Each scene shows the same named points in several views. A view is turned or mirrored, and shifted as a whole, has a little noise and may leave points out.

Scene 1
View 1
vibik: [-25,  -6, -29, -10,   9,   3,   1,  17, -19,   8,  -8,  28,  20,   0, -26,
 -17,   6, -21,  -1, -13,  11, -23, -30,   8, -23, -33]
Berut: [ 13,  -9,   9, -32,  -3, -20,   3,  33,  28, -15,  22,  -8, -17, -26,   1,
 -17,  11, -11,  11, -22,   8,  13, -30, -37,  41, -29]
Robul: [-34, -11, -14, -13,   4,   8,  -7,  11, -17,   0,  -8,  25,   7,   1, -20,
 -17,   9, -16,   2,  -9,   7, -12, -22,  21, -21, -17]
zuti: [  3, -10,  25, -24,  -5, -12,  -6,  28,  21, -16,  21,   6, -20, -13,  -9,
 -25,  13, -10,  11, -20,  -1,  17, -19, -15,  29, -25]
zaf: [-39, -18,  -1, -25,  34,  16,  -8,  10,   3,  -8,  12,  13, -10,  14, -31,
 -34,  12, -18, -18, -23,  10,  11, -26,  16,  -9,   5]
deg: [ 34,  -6,  -4, -30, -12, -22,  19,  36, -15,  -9,   2, -30, -24,  -8,  29,
 -18,   1, -19, -21, -23,  28,  19, -28, -41,  20, -25]
Vekub: [-27, -18, -17, -33,  18,   6,   1,  17,   0,  -7,   4,  -8, -11,   0,  -6,
 -20,   3, -16, -18, -17,  22,   9, -38,  -4,   1,  -1]
fupep: [  2, -12,   3, -21,  -2,  -5,   5,  22, -11, -10,   2, -10, -22,   3,   8,
 -24,   2, -18, -17, -22,  18,  15, -25, -12,   2, -11]
Bena: [  3,   0,  -1,  -1,  -1,  -5,   3,  25,  -8,   4,   5,  26,   2,  -2, -24,
 -27,   4, -19,   6, -25,   6, -14, -13, -10, -10, -41]
mise: [ -2,  -4,   7,  -6,  -3,   0,  -3,  25,  23,  -3,  12,   7, -15, -14, -12,
 -25,  -5, -10,  11, -28,   7,  -1, -18, -24,  14, -26]
gis: [ -4,  -5,   5,  -6,  -2,  -2,  -2,  21, -11,  -3,   4,  23,  -4,   2, -19,
 -25,   9, -18,   3, -20,   5,  -6, -14,   1, -10, -29]
niv: [-13, -15,  10, -21,   3,   2,  -2,  15, -15, -10,   3,   7, -19,  10,  -7,
 -28,  12, -16, -14, -18,  10,  13, -19,  11,  -9,  -6]
dizi: [ -6, -12,   4,  -9,  -7,   3,   2,  19, -12,  -2,  -3,  -5, -20,   4,   9,
 -25,  -8, -14, -11, -22,  17,   8, -19,  -5,  -9, -11]
bofa: [-26, -13,  -8, -22,   7,   4,  -5,  19,  16,  -7,   7,   6,  -7, -13, -13,
 -18,   2, -10,   8, -14,   8,   1, -31,  -6,  12, -14]
kob: [-20, -13, -27, -24,   9,   5,   6,  17,  -7,   2,  -7, -12,  -7,  -3,   2,
 -17,  -9, -18, -19, -18,  28,   0, -37, -11,  -6,  -8]
Pomi: [  8, -16,  42,  -8,   3,   7,   0,  18,  -4, -15,  14, -14, -53,  24,   5,
 -48,  -8, -14, -33, -39,  14,  36,  -4,  -4,  -7,   9]
Teges: [  7,  -9,  -1, -22,  -5, -12,   7,  27,  -6,  -9,   5,  -5, -10,  -9,   6,
 -18,   6, -16,  -4, -19,  15,   8, -26, -21,  11, -24]
Sevap: [-13, -10, -35, -29,   3,  -4,  11,  20, -28,   1, -14,  -7,   3,  -1,   7,
 -11,   2, -22, -18, -12,  28,  -5, -39,  -6, -13, -17]
Fubam: [-12, -12,  24, -13,  -6,  -1, -10,  20,  15, -15,  14,  13, -23,  -8,  -9,
 -23,   9,  -6,  11, -19,  -2,  13, -16,   0,  11, -15]
giz: [-33, -12, -18, -11,  22,  14,  -3,  13,  -6,   2,  -1,  18,   3,   9, -29,
 -26,   1, -19, -11, -21,  13, -10, -27,   8, -21, -11]
tad: [  3, -11, -21, -25,  -8,  -5,  14,  26, -17,  -4, -11, -29, -20,  -5,  27,
 -14,  -9, -16, -19, -18,  31,   8, -35, -26,   2, -13]
dag: [-16, -17,  18, -32,   5,  -8,  -9,  19,   6, -19,  15,  15, -15,  -3, -15,
 -23,  27, -11,   1, -12,  -1,  19, -23,  10,  16, -12]
bif: [-46, -16,  15,   0,  -3,  27, -23,  10,  33,  -7,   5,   3, -33, -11,  -7,
 -23, -17,   2,  15, -22,   2,   7, -20,   5,   4,   9]
View 2
Sevap: [  1,   5,  -2,   7,   8,   5, -22,  -5,   9, -21,  -8,  16,   5,  46,  21,
  16,   4,  14,  -3,   7, -32, -21, -38,   0, -11,   0]
Bena: [-11,  21, -18,  15,  12,  23, -14, -12,   5,  17,   1,  -3,  -8,   1,  18,
   8,   7,  -2,   2,  27, -11,   2, -12, -15,  -9,   7]
Berut: [ 21,   9, -19,  -8,   1,  -2,   8,   7,  15,  -6, -27, -14,   5, -29,  -2,
 -15, -18,  -9,  22, -27, -10,  -4, -24, -17,  -7,   6]
dag: [  4,  -1,  -5,   2, -14, -15, -17,  26,  19,  22, -12,  -3,  -8,  -7,   0,
  -5,  16,  -6,  -1,   1,  -4,   3, -14, -27,   9, -10]
Fubam: [  9,   1,  -3,   7,  -9,  -6,  -4,  14,   5,  15,  -4,  -8,   0, -22,  -3,
   3,   9, -19,   0,   9,  -6,   1,  -5, -19,   4,  -4]
Teges: [ 10,   9,  -8,   9,   5,   8,  -2,   4,   7, -10, -14,  -7,   7,   8,   7,
   1,  -2,   1,  16,  -1, -16, -14, -26, -10,  -6,  -2]
dizi: [  9,   7,   4,  22,  -1,   4,  -1,   5,  -2,  -6,   6,  -3,  11,  21,  -3,
  16,   9, -11,   2,  15, -21, -17, -15,  -4,  -4, -12]
zaf: [-13,   7,  -8,   0, -21, -22, -15,  12,  12,  30,   9,  21, -12,  33, -10,
   1,  17, -11, -32,   6, -19,   0, -10, -16,   0, -20]
niv: [ -1,   6,   0,  15, -13,  -6, -12,  17,   6,  12,   3,   1,  -1,  25,  -2,
   6,  16,  -4,  -5,  15, -16, -11, -15, -14,   5, -17]
fupep: [ 10,  10,  -5,  15,  -4,  -2,   3,  10,   5, -10,  -5,  -5,   9,  23,  -6,
   3,   1,  -2,  12,   2, -19, -19, -22,  -8,  -3, -15]
vibik: [-15,  11, -11,   8,   9,  15, -39, -14,   8,  13,   5,  22, -12,  29,  32,
  20,  13,   9, -23,  32, -23,   1, -23, -10, -11,  10]
bif: [ 22, -11,   8,   3, -23, -24,  -1,   6, -11,  13,  17,  12,   8, -18, -14,
  19,   8, -45, -30,  10, -21,   3,   7,  -8,  -4,  -3]
Robul: [ -7,  -3,   4,  10,  -2,   0, -37,   1,   7,  15,   9,  18,  -9,  22,  23,
  24,  22,   1, -26,  32, -20,  -2, -17, -14,  -3,   1]
gis: [ -5,  14,  -9,  16,   3,  14, -16,   1,   6,  17,   2,  -3,  -7,   5,  13,
  10,  13,  -3,  -3,  26, -12,   0, -12, -16,  -3,   0]
zuti: [ 13,   5, -12,   3,  -6,  -3,   2,  14,  11,  12, -16, -14,  -1, -29,  -5,
  -9,  -1, -12,  15,  -7,  -3,   3, -11, -22,   1,  -3]
giz: [-13,  12, -10,   5,  -5,  -5, -23,  -5,   6,  23,  15,  24,  -9,  35,   8,
  16,  12,  -6, -33,  21, -25,  -1, -13,  -8,  -8,  -5]
mise: [  9,  13, -17,   3,   3,   7,   2,  -7,   0,   9,  -4,  -4,   0, -18,   0,
   0,  -6, -21,   3,   5, -15,   5,  -7, -11,  -9,   7]
kob: [  6,   8,  -3,   3,   0,  -7,  -8,  -5,   5, -14,   1,  19,   9,  39,   4,
  12,  -1,  -2, -12,  -1, -33, -16, -28,   1, -13,  -4]
Vekub: [  5,   4,  -5,  -2, -11, -18, -12,   7,  11,   0,  -3,  18,   1,  34,  -1,
   5,   2,  -4, -15,  -9, -27, -11, -26,  -5,  -7, -12]
tad: [ 20,   8,  -1,  13,   8,   2,   3,  -1,   3, -34, -10,  -2,  20,  35,   2,
  11,  -8,   2,  16,  -6, -31, -30, -35,   3, -11,  -8]
View 3
dag: [ -1,   2,  19,  10,   1,  -5,   1, -21,  18,   4, -16,  -7,   4,   2,  12,
  25, -21,  -4, -16,  -8,  15,  -2,  12,   6,   8,  14]
kob: [-11,  -5,   4, -23,  -6,  -1,  -3,  22,   6,  -8,  -7,   3,  18, -22,  10,
  21, -48,  18,   6, -14, -10,  22,  12, -21,  -9,  -5]
bif: [-16, -24,  -8, -14, -19,  -7,   0,   1,  -4,  23, -25, -42,  16,  15,  19,
  18, -27, -13, -18,   1,  13,  11,  -2,  12, -13, -17]
zuti: [-14,  -6,  18,  22,  -2, -30,  -3,  -8,  12,  -6, -20,  -6,  21,   4, -11,
  25,  -6,  -8, -11, -10,   8,  -8,  17,  14,   9,   6]
giz: [  2, -17,   9, -24, -19,  17,   2, -14,  15,  -3,  12, -16,  -1, -12,  21,
  22, -42,  19,  11, -25,  -1,  27,  -2,  -5, -18,   4]
Sevap: [ -7,   8,   9, -16,  -4,   1,   0,  23,  21, -12,  -1,  20,  16, -39,  19,
  33, -48,  27,  10, -15, -13,  23,  12, -24, -10,  -3]
Pomi: [ 17,  -4, -21, -16,  11, -27, -25,  -6, -27, -17,   0,  -7, -10,  22,  18,
  -3,   7,  -4, -12,   0,  -9,  -9,  21, -13,  15, -18]
fupep: [ -2,   5,   0,  -9,   3, -19, -11,  11,   1, -14,  -7,   8,  13, -12,   9,
  19, -19,  10,  -2,  -8,  -9,   3,  19, -15,   4,  -7]
niv: [  6,   0,   3, -10,   0,  -3,  -6,  -9,   9,  -5,   1,  -2,  -2,  -7,  24,
  19, -22,   9,  -6,  -8,  -1,   6,  10,  -9,   0,  -2]
Vekub: [ -5,  -4,   9, -21,   1,   4,  -5,   7,   6,   1, -16,   0,  14,  -9,   9,
  15, -53,  14,   1, -14,  -1,  17,  14, -16,   1,   4]
Teges: [-11,   3,  10,   4,  -2, -22,  -4,  13,  12, -17,  -9,  12,  21, -19,  -1,
  28, -16,  10,   0, -12,  -8,   4,  17,  -7,   3,  -3]
Robul: [  1,  -6,  12,  -9, -20,  16,  11, -10,  28,   6,   9, -12,  -1, -26,  31,
  37, -36,  15,   5, -13,   4,  25,  -4,  -3, -22,   4]
dizi: [ -2,  -2,  -8, -11,  -5, -16,  -5,  12,   1,  -7,   1,   0,  10, -13,  19,
  22, -16,   7,  -1,  -4,  -9,   7,  14, -12,  -9, -15]
vibik: [ -5, -10,  19,  -8, -27,  13,  12,  -8,  34,  -7,  19,  -3,   5, -38,  17,
  42, -36,  24,  17, -26,  -2,  31,  -4,  -3, -28,   7]
deg: [-10,  17,   6,   8,  14, -40, -11,  31,   4, -26, -17,  32,  31, -20,  -8,
  28, -13,  13,  -2,  -6, -16,  -7,  33, -19,  15,  -6]
bofa: [-17, -13,  12,  -2, -13,  -6,   1,  -1,  15,   3, -18, -15,  24,  -6,   1,
  25, -39,   4,  -4, -14,   6,  13,   6,   3,  -5,   4]
Berut: [-27,  -5,  24,  24,   2, -39,  -3,  10,   8, -13, -32,   5,  39,  -1, -28,
  23, -15,  -4,  -9, -12,   2,  -6,  23,   7,  13,   6]
zaf: [  6, -13,  13, -22,  -8,  18,  -4, -27,   5,   1,   2, -19,  -8,   9,  16,
   6, -46,   9,  -2, -19,   8,  19,   6,  -6,   1,  13]
mise: [-21, -19,  10,  10, -14, -30,  -5,   3,   3,  -8, -15, -14,  26,   1, -14,
  22,  -5,  -5,  -5, -13,   0,   1,  12,  13,  -3,  -5]
gis: [ -1,  -9,  12,   5, -18,  -8,   4, -12,  18, -10,  12,  -5,   2, -17,  11,
  32,  -8,   8,   4, -18,  -1,  10,   4,   6, -11,  -1]
View 4
Berut: [ -4, -29,  18,  -7, -13,  -1,   7, -12,  14,   7, -17,   1,   3,  -4,  -8,
  37, -21,  17,  28,   6,   1, -17, -11,  26,  19,  -4]
Teges: [-10,  -8,  -5,  13, -12,  -3,  -8,   0,   7,  -8, -16,   3,   5,  -5,  -4,
   8,  -9,  -7,  13,   1,   6,   3,  -4,   0,   6,   1]
dizi: [ -6,  -4,  -1,  32,  -6,   6, -10,  -6,   2, -17, -15,  -2,   5,   1,   6,
   5,   8,  -7,   0,  -3,   8,  14,   2,   5,  -1,  -8]
kob: [  9,  18,   4,  22,  -4,   3,  -8,   4, -12, -31, -19,  13,  -2,   0,  -6,
  10,   5,  -9,   0,  -1,  14,  25,  -1,   9,  -6, -10]
bofa: [ -1,  -8,  14,   0,  11,   5,   6,  -9,  -2, -15, -16,  15,  -4,   3,  10,
  29,   3,  13,   0,   8,  18,  13,  -7,   5,   2, -14]
tad: [ -3,  13,  -4,  31, -25,  -5, -16,   6,  -5, -21, -18,   0,   4,  -5, -13,
   3, -13, -18,  18,  -7,   1,   7,  -3,   8,  -2,   5]
vibik: [ 16,   7, -21,   0,  34,  11,  -1,  14,  -5, -19, -28,  34,   6,   9,  -3,
  -2,  12,   1, -28,  21,  16,  32,  14, -20,   2, -18]
Fubam: [-18, -34,  13,  -4,   9,   4,  -3, -20,  10,   3, -10,   1,   5,   4,  21,
  26,  10,  15,   3,   7,  18,   5,  -3,  -3,  10, -12]
bif: [-25, -21,  28,  16,  17,  15,   9, -26,   6, -29,  -7,  -2,  -7,   2,  49,
  34,  20,  17,  -7,   0,  26,  16, -14,   4, -14, -19]
dag: [ -9, -22,  16, -20,   9,  -8, -14, -21,  -9,   9,  -8,   9,  -2,   6,  12,
  31,  12,  11,   4,  10,  26,  15,   1,  -8,  17, -12]
Sevap: [  9,  24, -14,  15,  -2,  -3, -15,  15, -14, -23, -23,  22,  -1,  -1, -18,
  -1,  -4, -17,  -1,   3,  12,  24,   4,  -7,   0,  -1]
mise: [ -3, -28,   6,  11,   8,  13,  10, -11,  17,  -5, -17,   4,   9,   5,   8,
  22,  -1,  16,   2,  10,   4,   0,  -4,  14,   9, -14]
zuti: [-12, -38,  15, -11,   0,  -1,  -1, -20,  12,  14, -11,  -2,   6,   3,   7,
  34,  -3,  17,  14,   9,   9,  -7,  -5,   9,  19, -10]
Pomi: [-17, -29,  18,  44, -24,  -4, -37, -42,  -4,  10,   1, -37,  15,   5,  19,
  10,  36, -10,   4, -13,  15,  20,  12,  12,  15, -13]
Robul: [  0,   3, -10,  -2,  29,   6,  -8,   2,  -9, -17, -18,  26,  -2,   7,  13,
   7,  20,   0, -24,  16,  26,  34,   9, -28,  -1, -15]
Bena: [  8, -25, -18,   6,  23,  14,   0,   4,  15,   2, -24,  15,  15,   9,  -1,
  -1,   7,   5, -14,  20,   6,  12,  12,  -9,  15, -16]
gis: [  1, -21, -11,   5,  19,   7,  -7,  -6,   8,   3, -19,  11,  12,   9,   6,
   5,  14,   4, -13,  15,  13,  17,  11, -13,  13, -14]
deg: [ -7,  -6,  -3,  15, -36, -13, -18,   0,   4,   5, -17,  -5,   6,  -7, -24,
  11, -24, -11,  29,  -5,  -2, -10,  -4,  15,  18,   9]
zaf: [ 14,   1,  23,   4,  16,   2, -16, -25, -26, -12,  -8,  13,   1,  12,  13,
  25,  37,   8, -19,   6,  30,  42,  10,   4,   8, -27]
View 5
bofa: [ -1, -15,  -9, -18,  -6,   9, -11, -29,  -1,  24,   8,  10,  24,  13,  15,
  11, -11,  -4,  -3,   1,  11,  -9,  -6,  18,  18,  -3]
kob: [ -5,   0,   3,  -2,   0,  18, -22, -17, -17,   5,  -4,  15,  33,  20,  11,
 -14,   3,  11,   1, -13,  17, -15,  12,   5,  13,   5]
zuti: [ 19, -29,  -8,  -2,   4,  -5, -12, -29,   7,  14,  23,   3,   9,   0,  33,
  26, -18,  -9, -16,  24,   1,  16, -10,  13,  14, -10]
zaf: [-26, -20,  -7,   1, -11,  -3, -20, -37, -12,  51,  -5,  24,  16,  19,  32,
 -21,  -1,  -8,   7, -13,  21,  -5, -18,   9,   4, -15]
dizi: [-11,   1,  16,   6,   8,   2, -14, -17, -11,   7,   9,  -4,  17,   3,   9,
 -11,   4,   5,  -5,   3,  11,   5,   1,   0,   8,  -1]
Berut: [ 40, -27, -12,  -7,   4,   8, -20, -23,  10,  -6,  22,  10,  18,   2,  39,
  34, -24,  -1, -21,  24,   0,  10,   5,  17,  16,   0]
Fubam: [ -1, -20,   0,  -5,   3,  -9,  -3, -29,   6,  25,  18,  -2,   7,   1,  21,
  17, -12, -12,  -9,  16,   4,  12, -17,  13,  12, -14]
giz: [-22,  -8,  -7,  -9,  -5,   9, -14, -32, -24,  42,   8,  11,  15,  24,   9,
 -26,  12,  -3,  18, -16,  13, -19, -13,  11,  24,  -8]
niv: [-19, -16,   4,  15,   9,  -8,  -9, -22, -12,  25,   4,   6,  17,  11,  19,
  -9,   2,  -4,  -5,  -3,  11,   4,  -7,   3,   7, -14]
Pomi: [-14,  -4,  29,  24,   4, -18, -32, -21,  -1,  14,   3,  -1,  -1, -15,  47,
 -23,  -5,   3, -14,  15,  20,  38, -10, -13, -27, -11]
Robul: [-28, -13,  -6,  -1,   6,   1,   5, -27, -23,  38,  10,   4,  20,  23,  -7,
  -9,  14, -11,   9, -14,   7, -22, -11,  11,  34, -12]
Sevap: [ -4,  -3,  -3,  13,  14,  17, -12, -10, -29,  -2,   1,  12,  40,  27,   2,
 -11,  12,  13,   0, -20,   9, -25,  18,   3,  25,   7]
gis: [ -5, -17,  -4,   3,   9,  -1,  -7, -27, -22,  26,  28,  -7,   5,  13,  11,
  -5,  11,  -6,   3,   3,  -4,  -4, -11,   7,  29,  -8]
Vekub: [ -8, -10,  -2,  -1,  -4,  11, -18, -20, -10,  19, -10,  23,  34,  19,  23,
  -7,  -7,   3,  -1, -13,  21, -11,   4,   9,   8,  -5]
vibik: [-14, -12, -15,  -4,   9,  13,  -4, -27, -36,  34,  21,   1,  19,  30,  -5,
 -16,  19,  -3,  16, -17,  -2, -31,  -5,  12,  44,  -8]
dag: [ -6, -34, -13,   4,   1, -11,  -1, -33,   3,  37,  12,  10,  14,  10,  28,
  15, -10, -16,  -7,   8,   4,   6, -19,  17,  17, -19]
Teges: [ 16, -14,  -2,  10,  11,   5, -16, -15, -12,  -4,  18,   2,  21,  10,  20,
   8,  -3,   5, -12,   8,   1,   0,   8,   6,  17,   1]
fupep: [  2,  -9,  10,  15,   9,   1, -21, -16, -10,  -1,   7,   6,  21,   7,  25,
  -6,   0,   8, -11,   3,  12,   5,   6,  -1,   6,  -3]
deg: [ 32, -14,   3,  25,  21,   8, -22,  -3,  -8, -30,  12,   5,  30,   3,  31,
  12,  -7,  15, -22,  14,   4,   9,  24,   0,   8,   8]
bif: [-23,   3,  16, -40, -18,  -2,  -4, -37,  18,  35,   3,  -4,  16,  -2,   5,
   6, -17,  -7,  -1,   9,  24,   8, -21,  17,  -2, -12]
tad: [ 12,   6,  12,  11,  11,  18, -22,  -4, -15, -21,   1,   7,  37,  12,  11,
  -5,   0,  19, -13,  -2,  13,  -5,  26,   0,   8,  11]
Bena: [  9, -21, -15,   2,   9,   6, -16, -32, -32,  28,  40,  -7,  -2,  18,  20,
 -11,  14,  -5,  11,   3,  -9, -10,  -8,   7,  38,  -5]
mise: [ 15, -10,  -5, -19,  -4,   7, -19, -32,  -3,  15,  32,  -4,   5,   4,  23,
   9, -10,  -2,  -2,  17,   2,   4,  -8,  14,  18,  -3]
View 6
gis: [-33, -13,  -5,  -6,  11,  29, -10,   3,   6,  14,  17,   9, -12,   8,  -6,
 -15,  13,  26,   0,  15,   3,  -9, -12,  19, -10,  -3]
Bena: [-37, -24,  -6,  -9,   6,  37,  -8,   8,  13,   8,  20,  11,  -3,  16,  -6,
 -16,  18,  28,  -9,   8,   8, -11, -14,  16, -13,  -1]
zaf: [-29,   6, -10,   3,  -7,  -9, -22, -15, -19,  35,  30, -27,  -1,  -7,   2,
 -11,  -3,  21,   6,  21,  -1,  -6, -19,   8,   1, -20]
Sevap: [  9,   2, -27, -11,  -3,  22,   4,  10,   8,  23,   1, -23, -12,  -4, -12,
 -15,  15,  26,  13, -15,  23, -23,   5,  20, -23,  -7]
bif: [-36,  -8,   4,  15,  22, -14,  -8, -13,   8,  32,   2,  20,   7, -18,  13,
  -5, -11,  52,  15,  10,  -2,  -8, -16,  11,  37, -32]
Teges: [-12, -11,  -1,  -1,  16,  14,   0,  15,  26,  16,  -3,  -1,   0,   4,  -4,
   9,  11,  15,  -1,  -4,  16,  -7,  -1,  27, -19,  -6]
dag: [-37,  -6,  21,   8,  10,   2, -22, -11,  -7,  31,   2,   5,  -3,  -8,  -9,
   6,   3,   8,  -4,  16,  -1,  -2,  -4,  32, -11, -15]
dizi: [-12,   3, -17,  -2,  24,   8,   5,  12,  21,  21,   7,   1, -13,   3,   2,
  -1,   5,  31,  14,  10,   8,  -5,  -7,  20,  -4,  -9]
kob: [  1,   1, -25,  -3,   0,   6,   3,   9,  14,  27,   4, -22,  -1,  -7,   0,
  -8,   5,  31,  15, -12,  21, -18,  -3,  13,  -7, -14]
zuti: [-39, -21,  27,   9,  20,   3, -14,   2,  20,  17,  -7,  16,  12,   1,  -1,
  19,   5,   9, -12,   6,   6,   6,  -7,  32,  -7, -12]
mise: [-36, -28,   7,   3,  13,  12,  -7,   8,  27,  12,   4,  13,  17,   7,   5,
   3,   7,  27,  -8,  -2,  12,  -4, -15,  17,   5, -14]
fupep: [ -8,   2, -10,   1,  21,   3,   2,  15,  25,  23,   4, -10,  -6,   3,   4,
  11,   7,  14,   8,   5,  13,   0,  -5,  25, -15,  -8]
deg: [  4,  -5,   0,   0,  24,   8,   9,  28,  43,  17, -17,  -8,   2,   5,  -1,
  27,  15,   0,   0, -13,  26,   3,   8,  40, -33,   0]
niv: [-21,   9,  -8,   0,  15,   3,  -9,   0,   1,  29,  15,  -7, -16,  -1,  -2,
  -2,   4,  17,  11,  20,   1,  -3,  -9,  24,  -9,  -9]
Pomi: [-22,  20,  -9,   6,  46, -25,  -1,  18,  30,  27,  22,  -9, -10,  12,  22,
  28,  -4,   8,  14,  42,  -7,  25, -20,  22,   1,  -7]
Fubam: [-40, -13,  16,   9,  24,   5, -13,  -4,  10,  23,   0,  20,   2,  -4,   1,
   6,   1,  22,  -4,  15,  -1,  -1, -11,  26,   3, -15]
Vekub: [ -6,   4, -12,   2,  -4,  -5,  -7,  -4,   2,  33,   7, -27,   3, -10,   1,
  -3,   2,  22,  10,  -4,  15, -13,  -6,  17,  -6, -19]
Berut: [-26, -30,  26,   9,  13,   2,  -7,  10,  33,  14, -20,   8,  27,   1,   3,
  27,   7,   3, -18, -17,  22,   0,  -2,  34, -13, -13]
giz: [-25,  -4, -24,  -6, -10,  15, -13,  -9, -11,  26,  30, -17,  -4,  -1,  -2,
 -28,   4,  38,   6,  10,   5, -18, -16,   5,   1, -16]
vibik: [-21, -14, -23, -14, -14,  40, -10,  -4, -12,  15,  24,  -7, -14,   3, -15,
 -40,  17,  38,   3,   2,  11, -29,  -7,  10, -14,  -6]
tad: [ 13,   3, -22,  -5,  19,   9,  14,  24,  37,  21, -10, -17,  -5,   0,   1,
   8,  10,  21,  15, -17,  28,  -8,   5,  27, -18,  -6]
bofa: [-26, -15,   4,   5,   0,   4, -11,  -7,   4,  26,   0,   1,  11, -10,  -1,
  -5,   3,  30,   0,  -6,  12, -14,  -9,  18,   3, -21]

Which points are out of place in each view (at most two, in the order of its rows)? Write - if all are in place.
view 1 -> deg
view 2 -> -
view 3 -> mise
view 4 -> Teges, dizi
view 5 -> dag, Bena
view 6 -> -
